Each row is a point on a landscape with many valleys, with its height.
A ball rolls from a point to the lowest of its 6 nearest points, and stops where none of them is lower. Distance is the straight distance between rows; heights are no part of it.
<1210> (h 541): [ -8  10  28 -10  -5 -17  22  17  -8  -2 -30 -13  -3   5  -8 -10  -7  30
  17  -1  33   8 -12  28 -32  -5 -16   3  13  -4 -11   8   3   0 -14 -19
 -40  61  23  -4 -44   3   3 -27]
<965> (h 218): [  2   3  20  -9  -1 -14 -10  -1   1   8 -18  -4   6   7  -5   3  -5   6
  14  -5   1   4   7   7 -25  -3 -19   0  11  -2  -7   1 -14  12  -3 -15
 -25  40   4  -4 -21  -8 -11 -14]
<634> (h 431): [-11   1 -39  18   7   5  38   1  -1 -15  19  -9   1  -2   4   2   6 -13
   6 -11  20  53  12  36  18  -4  14  23   2   3  29  -7  16  -3 -45  22
  16   3 -18 -19  21  21  38  16]
<413> (h 342): [ 18  -8  17 -27 -13 -22 -29   1   8   8 -15  23  11   4  -2   3 -20  -9
 -29   4  -8 -80  -9 -32 -26   7   9 -35  -7  17 -11  10 -14   5  30 -27
 -22 -28  33   8   7 -23 -30 -18]
<1121> (h 332): [ 15 -15 -13 -19   7  16 -13  -7   6   8  27  10  -9 -15   7 -11   2 -14
 -37   3 -24 -56  -9 -36  30   6  32  -8 -22   7 -11   7  10 -22  37   0
  22 -44 -12  18  10 -23 -27   9]
<978> (h 424): [ -7  -4   8  17  -4  -6  14  -1  -6  -6  -3  -2  -1 -11  -1  -6   2  -3
   9 -11  -6  26   8  18  -1 -12  -4   5  17  -3  14   0   6   2 -17   5
  -9  19  -1  -6   1   3  11  -6]
<1022> (h 468): [-21  16   8   9  -4   4  38   1 -11 -20  -3 -25  -8  27  -3  -5  12  12
  24 -10  40  45 -21  31 -18  -6 -12  19  15  -5  10  -6   6  11 -37  -2
 -15  37   8 -10  -7  29  35 -14]
<1221> (h 629): [ -3  -6 -15 -10   6  25 -18  -6   8  11  15   7  -7 -10   7  -7   6  -2
 -12  17 -13 -16   3 -20  27  12  17   4 -21  -2  -3   7   8 -10  24  21
  33 -35 -21   9  13   2 -15  14]
<878> (h 258): [ 11 -13 -30  -7  17  28 -11  -6   3   8  31  10 -16 -12  17 -11  10  -7
 -32  10 -31 -28  -1 -31  35  12  28   7 -27   1  -6  10  13 -18  28  14
  28 -42 -18  15  11 -12 -11  14]
<112> (h 622): [-14   8  21   1  -3  -9  30   3 -11 -13  -8 -12  -8   9   0  -8   4  16
  18  -7  27  26  -9  27 -27  -8 -14  11  20  -8   3   0   5   6 -27 -13
 -28  47  18  -2 -30  12  17 -20]
<422> (h 339): [ -8   1 -13  19   7   0  26   2  -9 -11   6  -3   1 -17   7  -3   7  -5
   5  -6   2  40  10  26  18 -16   9   9  13  -2  19  -1  13  -1 -30  12
   5   0  -8 -10  17  14  27  10]
<479> (h 246): [-22  13 -13  14  -7   3  39   2  -8 -22   4 -20  -7  25 -10  -7  11   1
  28  -8  34  60 -13  37  -3  -2  -5  18  13 -10  28 -14   7   9 -47  14
  -5  30  -6 -18   7  36  42  -2]
<321> (h 189): [  0   1 -27  23  19   5  26   5 -10 -11  11   1   6 -29   5  -5   7  -8
  -4  -4  -5  46  12  17  27 -15   7  19   4   0  18   3  10 -14 -20  23
  23 -12 -11 -19  20  10  23  16]
<669> (h 245): [ -4   3  16   0  -1 -14   1  -1   0   6 -15   0   5  -4  -4  -7  -3   1
  10  -7  -9  16   6  13 -15  -6 -15   1  15  -1   0  -2  -7   7  -6  -8
 -15  33   3  -3 -15   0  -3  -3]
<176> (h 219): [ -2  -1 -11  19  16  10   2   1  -5   2   1  10   8 -19   5  -5   5  -5
  -5   0 -17  33   6   8  30 -10   4   9   1   2  12   5   6 -18  -3  20
  29 -10  -9 -13  17  13   6  12]
<143> (h 128): [  1  -5  -3  -2  -5  17 -20   0   6   9   6   9   2   1   2   7  -1  -5
  -9   8 -11 -29   5 -20  10   9   6 -16 -11   0 -14  -4   4   3  20   3
  16 -32  -7  17   6  -5 -16   9]
<1129> (h 26): [  4   2  14  -6  -6  -8 -16   2   6   7  -9   0   9   6  -5  10  -6  -3
   7  -4  -8   2   6  -6 -13   0 -19  -7   8   4  -2  -2 -14   6   7  -8
 -11  21  -3  -5  -2  -6 -11  -2]
<70> (h 362): [  9  -9   7 -15  -9  -1 -23  -2   8   2  -2  16   8   5  -3   9 -11 -10
 -27   3 -10 -62  -2 -27  -6   1  18 -30 -13   8 -12   2  -3   3  31 -16
  -6 -40  13  14   1 -18 -31  -3]
<929> (h 294): [ 16 -15 -22 -13  13  22 -13  -7   7   5  31  10  -9 -17  16 -13   7 -10
 -37   5 -29 -42  -8 -38  33  10  30  -2 -25   4  -8   8  12 -20  34   6
  23 -47 -20  17   9 -19 -23  13]
<354> (h 366): [  1  -8 -10  -5   3  15 -19  -4   4  11  14   6  -2  -4   1   6   5  -5
 -12  10  -9 -30   4 -23  15  12  16  -4 -13   3 -10   0   7  -2  24   5
  20 -34 -11  18   7  -9 -16  10]
<695> (h 278): [ 15 -12 -41 -13  31  23  -5 -14   5   9  46   0 -15 -12  24 -17  13  -6
 -39  11 -38 -27  -4 -47  47  16  35  14 -33  -2  -1  14   4 -29  28  25
  35 -41 -21  15  17 -21 -12  17]
<18> (h 232): [  4   5  24 -20  -7 -22 -16   4   6   0 -19 -13   7  11  -9   3 -10  10
  11   0   6  -4   6   8 -30   2 -22  -5   2   0 -12  -6 -20  11   5 -21
 -28  50  11  -8 -27  -9  -8 -12]
<653> (h 383): [ -2  -1  15   2  -7  -7 -11  -5   2   2 -11  -1   4   0  -4   0  -6  -1
  11  -8 -13  13   5   1  -3   1 -12  -4  10   6   8  -2  -6   8  -2   0
  -3  15  -8  -8  -3   1  -5  -1]
<21> (h 126): [  4   4 -30  26  24   8  19  11  -6  -5  10  14   7 -24  10 -10   6   0
 -12   0 -11  42   9  10  34 -10  12  16  -1  -1  21   4   9 -26 -16  26
  38 -18 -14 -18  21  15  20  20]
<568> (h 606): [  0   4   5   9  -1  -1 -21  -2   4  11  -7   2   4   1  -4   5  -4  -3
   8  -1 -18   6  11   0   2   2 -14  -9   8   5   3  -7 -11   2   8   1
   7   3  -8  -5   3  -3  -9   2]
<619> (h 469): [  2   4 -18   7  11  24 -17  -2   4  13   9  11  -3  -8   5  -8   3  -6
  -9   8 -16  -4   2 -13  27   7   4   7 -15   2   2   5   1 -16  14  24
  39 -28 -23   2  13   6  -9  18]
<685> (h 161): [ 10 -11 -38 -10  25  26 -14  -2   6   9  37  10 -13  -9  19 -14  17  -5
 -34  12 -34 -19   2 -36  40  18  31  14 -31   1   0  12   4 -14  21  25
  35 -39 -25  14  12 -12  -5  18]
<279> (h 374): [ -4  -3   4   9   0   8 -23  -2   6   9  -4  10   4   2  -5   8  -5  -5
   4   3 -13  -1   6 -12   4   7  -7  -4   3   1  -2  -2  -6  -1  20   7
  17  -9 -11   4   5   2 -12   8]
<1034> (h 401): [  9  -9   5 -16  -7   2 -16  -5   7   6  -1  12   5  -3  -6   9  -9 -10
 -19   9 -11 -61  -6 -23   1   4  19 -28 -12   7 -12   1   6   3  28 -13
  -1 -40   9  14   7 -13 -28   0]
<1023> (h 428): [  1  -1   7  12  -1   0 -13  -1   0   9  -2   4   2  -8  -6  -3   0  -1
  11  -6 -16  11   8   3  10  -2 -10  -2   8   4   9   0   0  -3   1   3
  12   0  -7  -6   7   2  -4   5]
<650> (h 351): [  2   1 -38   2  23  26 -12   1   0  10  19  13  -4 -12  13 -24  13  -1
 -17  12 -24   2   4 -17  41  16  21  12 -23   0   7  12  -1 -17  17  38
  43 -28 -26  -5  14   8   1  16]
<646> (h 461): [ -7   1 -19  22   3   2  33  -3  -7 -12   9  -9   0  -4   6   3   9 -10
  10  -9  15  48   6  32  11 -12   5  16   8  -6  23   1  11   3 -35  14
   3   8 -12 -13  14  19  36   3]
<1004> (h 327): [ 19   1  17 -21  -5 -25 -23   7   4  -1 -15  -6   9  16  -4  28 -16  10
   0   1  12 -37   3 -21 -30   8 -23 -14  -8   9 -28  -5 -24  13  15 -29
 -26  12  24   6 -13 -19 -12 -14]
<161> (h 123): [ -4   1 -16  19  15  14 -12  11  -2   8   6   8  -1 -14   5 -11   8  -2
  -3   3 -18  14   9  -2  29   3   4   5  -3   1   9   9   2 -17   6  27
  37 -16 -23 -10  22   8  -2  15]
<448> (h 320): [-19  18  27   1  -8  -9  30  11 -12  -9 -21 -18 -12  10  -4   0   4  33
  20   0  44  28 -13  32 -36  -4 -17  15  14  -5  -8   4   1   2 -23 -17
 -35  57  24  -5 -37  17  18 -19]
<336> (h 433): [ -4  -6   4  17  -1  -5   4  -4  -1   1  -7  -8   7 -15  -1  -9  -1  -4
  13  -8  -8  33   6  12   2 -11  -2   7  17  -2  14   2   3  -4 -11   7
   0   9  -3 -10   5   3   8  -2]
<1127> (h 217): [ -3   1 -11  30  14   2  11   1  -4  -1   2   2   6 -21   6  -4   6  -7
   1  -7  -9  38   8  12  19 -12   7   5   8  -2  17   8   7 -14 -12  16
  20  -9 -10 -18  18  12  11  11]
<863> (h 336): [-15   7 -11  15  -3   0  35  -2  -7 -23   7 -18  -7  10  -3  -3   7  -2
  22 -11  24  47  -7  35  -6  -8  -4  16  12  -1  23  -9   9   7 -43  13
  -1  17  -7  -7   4  27  42  -3]
<128> (h 470): [-10   9  23  -4  -4 -15  16  -1  -4  -1 -17 -12  -3   3  -6 -12   6  17
  11  -4  20  16  -2  23 -24  -7 -14   3  13  -4  -4   7   2   9 -15 -14
 -32  51  14  -7 -33  -1   6 -13]
<907> (h 183): [ 26 -10  18 -25 -13 -30 -22   2   1   2 -19  15  10   6  -2  13 -23   3
 -18   3   1 -68  -9 -31 -27   7   0 -36 -16   4 -17   4 -23  12  26 -31
 -21 -25  39   4  -3 -19 -27 -24]
<1068> (h 348): [  2   6  27 -16  -9 -25   0   9   1   1 -25  -9   0  10 -12  -7 -10  17
  15  -6  19   1   2  17 -32  -1 -21  -1   6  -1 -14   5  -9  14  -6 -18
 -42  60  23  -6 -40  -5  -5 -18]
<328> (h 512): [-17  10  10   7  -6  -2  31  -3  -9 -14  -6 -18  -8  12   0  -3   7  10
  19  -5  32  36 -11  32 -21 -10 -11  18  18  -6  16  -7   9  13 -34  -1
 -23  33   8  -3 -11  14  28 -13]
<530> (h 500): [ -7  14  31 -20  -3 -19   8  13  -4   0 -24 -10  -2  11  -9 -11  -7  23
  21  -3  27  -2  -3  21 -31  -2 -16   2   7  -3 -15   6  -1   5  -8 -19
 -50  65  27  -5 -50   6  -2 -24]
<545> (h 479): [-11   6  18   5  -5  -8  21  -1  -4  -9  -7  -9  -4   2   1  -9   3   3
  15  -3  12  25  -2  24 -25  -9  -7   8  17 -10   6   3   2   9 -23  -7
 -26  31  11  -5 -16   7  13 -16]
<151> (h 338): [  6 -11 -24  -5  15  22 -17  -4   4   9  29   3  -9  -9  10 -10  11  -2
 -27  13 -22 -29   3 -31  31  13  26   7 -24   2  -8   6  10 -14  25  19
  29 -41 -19  20  11 -10 -18  16]
<183> (h 475): [  2   2  10  -2  -7 -11 -22   0   9   6  -5   7  11  15  -3  18  -4  -2
   9   1  -9  -7   4 -11 -13   3 -20  -5   0   2  -9  -7 -16   9  10  -4
  -8   2   1   4   0 -10 -16  -1]
<612> (h 249): [ 16   9  21 -26  -7 -28 -20   7   5   4 -15 -12   8  16  -7  17 -14  13
   9  -2   9 -17   7  -4 -29   6 -24 -11  -3   6 -19  -6 -27  14  10 -28
 -24  35  13  -1 -16 -19 -11 -17]
<204> (h 201): [  4   1  16 -11  -4 -18 -17  -2   4   6 -18  -3   4  10  -3   6 -10   6
  13  -7  -5  -1  10   2 -19   2 -22  -7   4   0 -12  -4 -17   9   6 -16
 -21  32   6  -3 -13 -10 -10  -7]
<873> (h 508): [ 14   1  15 -10  -9 -10 -21  -4   8   1 -10   5   0  13  -5  22  -9   2
   4   1  -2 -28   1 -16 -15   7 -17 -19  -4   0 -18 -12 -17  13  17 -15
 -11   4  10   7   0 -14 -19  -4]
<468> (h 564): [-17   8  14  10  -7  -4  30  -2  -9 -13  -9 -16  -7   7  -1  -7   6  13
  15  -5  27  34  -8  26 -19  -6 -12  16  18  -9   6   2   7   6 -31  -5
 -23  37  15  -4 -21  10  23 -16]
<314> (h 303): [  9   3  16  -6  -6 -10 -25  -1   7  10 -10  -2   6  13  -6  16  -7  -1
   7  -6  -3 -12   6 -13 -14   3 -21  -7   2   4 -14  -6 -21  14   9 -13
  -9  16   3   0  -7 -13 -13  -3]
<1031> (h 435): [  5  -8 -26  -5  16  24 -17  -7   3  12  23   9 -12 -10  11 -11  12  -1
 -20  12 -22 -17   2 -25  34  14  21   7 -24   0  -4  10   6 -14  19  25
  35 -31 -25  15  13   0  -8  18]
<590> (h 543): [ -8  15  27  -3  -7 -12  23  11  -7  -5 -22 -16  -5   3  -4  -8   3  25
  16  -1  32  19 -12  26 -33  -7 -15   6  12  -7  -5   7   3   2 -19 -11
 -32  53  20  -6 -39   4   6 -20]
<97> (h 298): [ 20   6  18 -21  -3 -26 -18   5   5  -2 -16  -6   7  19  -7  28 -13   8
   7  -2  12 -30   6 -14 -32   5 -24 -14 -10   7 -25  -7 -26  18  14 -29
 -26  21  12   5 -16 -15 -15  -9]
<1039> (h 15): [-21  19  23   5  -6  -1  37   6 -15 -13 -13 -26 -13  21   0  -3   9  26
  19  -4  51  40 -21  29 -25  -2 -23  17  11  -7   0  -4   1   4 -35 -13
 -27  49  15  -5 -29  17  28 -14]
<597> (h 381): [-20  11  10   8  -8   1  39   1 -10 -17  -7 -22 -15  18   2  -4   8  16
  20  -4  38  38 -16  32 -24  -3 -18  20  20 -12   3  -4   3   9 -35  -6
 -23  41  20  -6 -18  22  31 -15]
<103> (h 503): [  7 -14 -21 -11   5  17 -17  -2   9   8  16   6 -11  -8   5  -3   9  -6
 -20  13 -13 -32   5 -24  25   9  20   0 -18  -3  -6   4  11  -6  30  10
  21 -38 -16  17  13 -10 -17   9]
<1136> (h 399): [ 14 -17 -11 -20   5  12 -13  -2   7   5  19  12  -4 -11   8  -6  -3 -11
 -34   3 -21 -54  -3 -29  25   6  28 -11 -22   3  -8   7  10 -15  31   0
  18 -42 -12  22  11 -20 -31  12]
<1017> (h 474): [  7 -13  -2 -18  -2   9 -16  -7   6   7  15  15   2  -9   2  -2  -4 -12
 -31   8 -17 -55  -4 -33  18   5  32 -16 -16   9  -7  10   9 -10  36  -6
  11 -46  -6  17   7 -24 -27  10]
<1122> (h 517): [-12   4   3  10  -6   1  25  -5 -13 -14  -1 -12  -4   5   0  -4   6   1
  18  -7  19  40  -4  30  -6  -8  -5  14  20  -2  16  -3   8  13 -30  -4
 -11  23   5  -7  -4  13  31  -8]
<396> (h 432): [  6 -12  -1 -14  -4   8 -18  -5   8   8   5  13   1  -5  -3   8  -6 -11
 -20   8 -14 -53  -3 -26   3   5  21 -22 -11   5 -13   1   3  -1  28  -9
   7 -42   2  23   4 -15 -26   7]
<260> (h 319): [ 12  -5  12 -15 -10 -13 -20  -1   6   5  -9  19  10   6  -2   8 -15  -7
 -19   6  -6 -63  -2 -26 -12   2  11 -32  -9   6 -17  -2  -9   8  26 -26
 -14 -36  18  16   4 -18 -25  -7]
<59> (h 99): [-19  10 -35  19  -2   7  33   7  -2 -24  11 -16  -6  19 -10  -6   6  -7
  20  -5  25  60   0  46  13   0   7  19   5  -5  29 -16  15   3 -48  26
  10  15 -18 -18  18  36  47   8]
<249> (h 467): [ -9  -4  -9  13  -1   2  35   0 -11 -14  10 -13  -6  -2  -4  -2   9  -3
  15  -8  18  44   1  31   8  -9   5  13  14  -3  24  -2  14   1 -40  12
   1   8  -6 -11   9  18  36   4]
<577> (h 337): [ -5   1   9  10  -4  -5   8  -1  -5  -5  -7  -3   7 -15   3  -8   0  -3
  17 -16  -7  29   5  17 -12 -10 -11   6  21  -7  14   3   0   8 -15   0
 -15  27   4  -7 -12   1   5  -3]
<1131> (h 542): [ -1  -4   8  13  -3  -2  -3  -3   2   8  -6   2   4  -9  -5  -3  -5  -7
   9  -8 -13  17   5   2   5  -6 -13   3  13  -5   8  -2  -4  -2   2   6
   4  11  -8 -12   6   3  -4   7]
<1226> (h 299): [ -2  -2  -1   5   1  15 -23  -1   5  15   2   9  -1  -4   0   9  -3  -1
   1   6 -10  -7   1 -12  10   6   0  -2  -5   2  -1  -1   0  -4  21  10
  18 -20 -10   7  11  -2 -13   8]
<967> (h 347): [  5  -3   7 -10  -7   6 -23  -2   9   8  -1   8   6   5  -7  19  -4  -5
   0   8  -6 -34   1 -19  -5   8  -4 -15  -7   0 -18  -7 -10   8  24  -9
   1 -21   1  20   3 -11 -18   2]
<546> (h 477): [ 12   1  13 -11  -6 -11 -26   3   8   4 -14   7   7  13  -5  26 -12   5
  -6   3   2 -35  -2 -17 -17   6 -13 -18  -7   0 -20 -11 -14  13  16 -19
 -14 -14  15  12  -4 -17 -18  -5]
<698> (h 315): [ 15   2  13 -16 -12 -22 -19   1   6  -1  -8   8  12  10  -2  20 -14   4
  -5   3   4 -50  -2 -28 -23   7  -8 -24  -5   6 -24  -6 -17  13  19 -27
 -17 -18  24  12  -3 -15 -19 -10]
<1047> (h 345): [ 21   0  22 -20  -9 -27 -20   8   2   2 -20   3   8  15  -3  25 -20   5
  -9   4   6 -51  -2 -25 -31   2 -12 -23  -9   4 -27  -4 -25  10  18 -27
 -22 -11  34   4  -6 -16 -19 -20]
<27> (h 413): [-11  18  30  -2  -6  -5  32  16 -12  -8 -29 -18  -8  12  -4   1  -9  36
  18  -3  57  19 -18  30 -33  -4 -22  16   1  -8  -9   6   3  -1 -22 -23
 -42  57  28  -6 -36  11  15 -20]
<662> (h 510): [ -8  -5  -6  19   1  -4  24  -2  -9 -16  -1  -9  -4 -10   1  -4   9 -11
   9  -9   4  40   2  21   4 -12   2   6  18  -7  18   1   8   2 -27  13
  -3  10 -10  -7   6  11  22  -1]
<458> (h 291): [ -2  -3  -4  19   5   6  -4   1  -1   5  -4   4   2 -21   3 -10   1  -4
   3  -6 -17  22   7   8  14  -8  -3   5   5  -1  14   0   0 -11  -3  13
  18  -6 -15  -7  16   5  -2   8]
<367> (h 293): [ -7  -3  12   8  -3 -12   0  -3   0   2 -10  -4   7  -4  -3  -4   2  -2
  11  -6 -13  22   8  13  -9  -9  -6  -2  18  -4   9  -1  -4   0 -13  -2
  -8  26   3  -7  -9  -1   0  -9]
<631> (h 297): [  0  -5  -1  24   2  -2   9   0  -2   1  -1  -3   5 -26   0  -5   2  -5
   7  -8 -10  34  10  12  15 -10  -4   2   9  -3  16   5   2 -11 -12  12
  14   1  -8 -13  10   6  11   5]
<411> (h 322): [-12  13 -46  13   5   9  42  13   4 -24  20  -7   0  12  -7  -4  13 -14
  22 -10  25  69   0  51  18  -1  13  16   1  -1  37 -16  19  -7 -51  29
  13  14 -26 -28  25  38  43  19]
<32> (h 364): [  8  -3   5 -12 -13   3 -15   3   9   2  -1   9   6   5  -5  14 -10  -4
  -8   5  -6 -43   0 -25  -4   5   2 -21 -11  -1 -18  -5  -5  10  24 -13
   3 -30   4  19   6 -13 -21   3]
<1079> (h 462): [ 12 -12   0 -20  -6   9 -15  -6   7   6  11  18   2  -4  -3  -2  -1 -11
 -28   9 -18 -57  -2 -30   4   7  25 -26 -14   8  -7   3   7  -7  32 -14
   6 -43   3  19   8 -18 -29   7]
<288> (h 445): [ -3  -2   9  14  -3  -7  -1  -4  -3   2  -7   1   5  -9  -1  -4  -1  -4
   7  -6 -12  22   6  11   5 -10  -8   2  14   1  11   0  -2   2  -1   9
  -1  14  -4 -11   6   6  -4   0]
<996> (h 17): [  8   0 -40  -2  26  28 -14  -1   2  13  31  11 -13  -8  16 -19  16  -3
 -26  12 -24  -9   2 -26  36  15  23  15 -24   2  -2   7   8 -17  22  32
  41 -33 -26   4  10   2   0  15]
<16> (h 566): [  9 -14  -6 -12   1  12 -16  -6   4   5  12  12   2  -8  -1   0  -1  -9
 -21   8 -15 -49  -1 -27  13   8  22 -11 -15   4 -13   2   9  -2  26  -4
  16 -39  -7  16   5 -15 -24   7]
<1166> (h 560): [ -4  -1   8   6  -6   0 -21  -1   8  17  -5  -1   5   7  -4  13  -3  -3
   8  -2  -9  -2   5  -7  -3   5 -13  -9   3   5  -8  -5 -10   6  14  -6
   1  -1   0   1   4  -2 -14   4]
<764> (h 151): [ 19  -1  15 -18 -10 -20 -22   2   2   2 -11  12  10  16  -4  18 -17   3
  -8   5   4 -57  -7 -28 -24  -1  -3 -29 -11   5 -20  -5 -16  16  25 -29
 -14 -22  26  11   5 -19 -20 -13]
<140> (h 292): [  6  -6   0  -8  -6   9 -22  -4   7   6   1   8  -2   7  -2  12  -4  -3
  -9  12 -10 -40  -1 -23   2   5   6 -15  -8  -1 -11  -7   2  10  22  -8
   8 -35  -5  13   3 -11 -20   7]
<959> (h 360): [ 14  -7  10 -24 -10 -11 -22  -8   8  10  -5  21  10   4  -5   8 -18 -12
 -27   3 -15 -68  -4 -31 -12   2  15 -30 -10   8 -10   5  -8   5  30 -21
  -8 -36  20   7   4 -24 -31  -6]
<330> (h 491): [  4  -6 -18   2  10  19 -20   2   5  15  15   5  -4  -5   4  -9   5  -4
  -9  11 -12  -8   5 -17  23  11  10   6 -14   1   2   4   4 -11  21  20
  33 -30 -24   4  16   3  -8  15]
<387> (h 314): [ -2  -2  -6   5  -3  17 -20   3   4  17   6  10  -1  -6   1  -2   4  -6
  -2   5 -16   1   5  -8  16   7  -1   5  -9   4  -2   0   1  -7  16  20
  28 -20 -18   2  13   9  -5  10]
<52> (h 187): [  1   4 -30  21  21  16   8   4 -10  -3  10  13   7 -27  12 -13   6  -1
  -8   5 -17  34   0   3  33  -8  14  15  -5   0  16   9  10 -26  -9  31
  35 -21 -12 -15  23  12  16  19]
<884> (h 237): [ -5   8  20  -5  -4 -17   2  -3  -2  -2 -19  -4   5   4  -6  -6  -4   9
  13  -3   2  13   7  13 -23  -5 -13   0  17   1  -5   1 -11  12 -11 -14
 -26  49  11  -9 -24  -8  -3 -12]
<1044> (h 353): [  2   4 -31  13  25  19 -11   6  -9   9  15  16   2 -16  11 -17   5  -3
 -14  15 -23  18   1  -8  33   6  18  16 -15   2  12  10   3 -24   8  36
  46 -21 -23 -13  20  15   6  15]
<743> (h 301): [ 18  -7  12 -17  -9 -15 -19   0   6   3 -12  17   8   7  -5  18 -21   1
 -17   9   1 -65  -7 -30 -25  -1   2 -30 -11   8 -19  -2 -15  11  27 -29
 -13 -31  33   9  -4 -25 -28 -17]
<910> (h 359): [  9 -15 -17 -13   4  20 -16  -6   3   7  24   9  -7 -14   6  -9   8 -10
 -30  13 -18 -40   1 -32  32   8  26  -6 -22   4 -13   8  12 -16  32   2
  20 -45 -15  18   9 -14 -20  14]
<1116> (h 402): [ -7   0   9  14  -4 -11  17  -2 -11  -7  -4  -4   2  -9   1  -8   4  -5
  15  -9  -1  30   3  19  -7 -11  -6   9  26  -4  12   1   3   5 -22  -1
  -7  24   4  -6  -8   2   9  -8]
<737> (h 419): [ 14   3  16 -11 -10 -17 -23   6   7   0  -8  -3   9  18  -3  30 -11   8
   0   3   7 -34   5 -16 -21   3 -21 -15  -9   7 -27 -11 -20  15  18 -25
 -17   2  14   8  -5 -18 -14  -8]
<676> (h 284): [-21  17  17   5  -9   1  33  -2  -9 -17  -9 -21 -12  15  -1  -5  11  21
  22  -4  41  41 -20  31 -23  -5 -22  20  16  -6   4  -1   5   9 -36  -8
 -24  40  11  -8 -22  24  32 -11]
<778> (h 466): [-15  17  30  -6  -6 -11  24  14  -9  -5 -21 -13  -5  10  -7  -5  -1  28
  19   1  35  20 -10  27 -35  -5 -16  13  13 -11  -5   4   3   0 -20 -15
 -37  56  25  -2 -43   6  13 -23]
<790> (h 321): [ -4   3  20   1  -2 -15  16  -4  -5   0 -15  -8  -3   1  -2 -11   0  10
  12  -4   4  16  -5  19 -20 -10 -11   0  18  -4   3   2  -1  10 -17 -11
 -30  42  13  -3 -23   1   7 -14]
<298> (h 516): [ -8   5 -40  21  16  11  34   5  -5 -15  18  -7   0  -8   7   5   7  -9
   6  -7  14  52   8  31  26 -11  16  24   6  -2  25  -9  14 -12 -41  23
  17  -7 -21 -18  24  20  38  22]
<187> (h 384): [-23  16   0   9 -10  -3  39   2  -6 -19  -1 -28  -7  27  -6  -7  11   8
  25  -7  35  54 -21  33 -13  -5 -12  19  15 -11  12 -14   6   8 -43   6
 -12  33   0 -16   0  31  44  -5]
<679> (h 250): [ 13 -18 -34 -12  20  21 -12 -10   4   4  40   5 -16 -10  21 -17  12 -10
 -39   8 -34 -31   0 -43  43  14  36  10 -34   1  -7  11  13 -22  27  12
  28 -40 -21  18  11 -19 -13  19]
<252> (h 473): [  9 -17   3 -23  -9   0 -21  -8  12   4   3  17   5  -7  -4  -2 -11 -17
 -36   7 -18 -68  -6 -30   6   7  24 -27 -19   9  -9  11   3 -10  38 -14
   5 -42   1  13  11 -23 -37   4]
<1230> (h 406): [  8  -3   6 -10  -8   2 -23  -6   9   5  -2   6   7  12  -2  20  -9  -3
   3   5  -5 -33  -2 -21  -6   8  -8 -14  -4   4 -19  -6 -14   9  20 -15
   0 -28   5  17   6 -12 -20   1]
<296> (h 181): [  0   1 -23  22  17   6  13   4  -8  -1   5   6   8 -22   8 -10   4  -5
  -5  -5 -12  37   9  11  21  -5   6  10   3   3  17   5   8 -21 -12  23
  30 -10 -10 -18  17  10  10  13]
<791> (h 198): [ -1   0  19  -1  -3 -12 -10   2   5   9 -11  -2   5   2  -4   0  -5  -1
  13  -4  -8   7   6   3 -12   1 -19  -3  12   1  -3  -2 -10   9  -1  -7
 -11  26   0  -4  -8  -1  -8  -4]
<1188> (h 393): [ -6  -7   3  17   0  -1  -3  -6  -3   5  -5   1   5 -13   2  -9   4  -6
  11  -4 -14  27   7  12   7  -8  -5   7  11   4  12   1   1  -9  -9  10
   5   6  -3 -10  10   5   5   5]
<702> (h 328): [ -9   0 -22  21   6   5  30   2  -6 -13  11  -6   0 -20   5   0   7 -12
  11 -10   7  42   6  28  15 -11  12  16  13  -5  24   1  14  -7 -29  17
  13  -2  -8 -13  14  14  29  11]
<39> (h 159): [  3   4  10  -2  -8  -3 -27  -5  10   9  -8   3   9  11  -8  14  -4  -3
   8   4 -10 -18   3 -11 -10   0 -17 -11   3   3 -15  -9 -11   8  15  -1
   0  -9   2   5   4  -9 -15   0]
<536> (h 313): [-10   0 -36  19   3   4  40   3  -7 -12  15 -16  -6   1  -7  -1   8 -11
  16 -10  21  57   5  40  19  -4   9  24   5  -4  29 -10  16  -3 -42  23
  10   9 -16 -21  23  28  41   9]
<539> (h 300): [  3  -1   4  -4  -6  10 -22  -6   6   6   0  12   1   6  -5  14  -1  -4
  -5   8  -6 -27   4 -16   4   9  -4 -11  -3   5 -15  -9  -6   5  22  -5
   7 -27  -9  13   7  -9 -16   2]
<797> (h 317): [ 15  -5  10 -13  -5  -9 -21  -1   6   4  -8  16   6   8  -3  18  -9  -2
 -14   5  -4 -56  -3 -28 -14   7  -2 -24  -5   1 -16  -4 -10  12  28 -22
  -8 -31  21  17   0 -17 -20  -3]
<294> (h 430): [-14   2  -2  14  -9   1  34  -4 -10 -20   4 -16  -9   8  -4  -3  10   0
  24  -7  27  45  -8  31  -5 -10  -7  14  16  -9  18  -4   7  11 -35   7
 -10  16   2  -8  -4  21  38  -7]
<982> (h 550): [ -9  -1   4  15   0  -2  25  -7  -8  -6  -1  -8  -3  -5   3  -5   6  -3
  17 -11   7  39   4  23  -3 -17   0   9  19  -5  16  -2   9   5 -29   2
 -12  14   3  -8   1   7  26   0]
<156> (h 534): [-19  11   7  13  -8  -3  33  -4  -5 -14  -3 -21  -8  17  -4  -3   9   5
  25  -6  28  44 -10  27 -11  -4 -13  20  16  -5  15  -4  13  12 -39   2
 -14  26   3  -7  -9  23  34  -6]

For each start below, name the point where the ball stops.
<288> | <1129>
<1116> | <1129>
<737> | <1129>
<1017> | <996>
<978> | <1129>
<1136> | <996>

Call two points neighbours if one is among the 6 nearest of the other. Go from one point of each pair to the other, from neighbour to neighbour, staying as low as possible. Name the highest point that can't be avoided.
<764>, <59> | <634>
<143>, <161> | <387>
<764>, <996> | <1044>
<764>, <39> | <1004>
<39>, <1129> | <314>
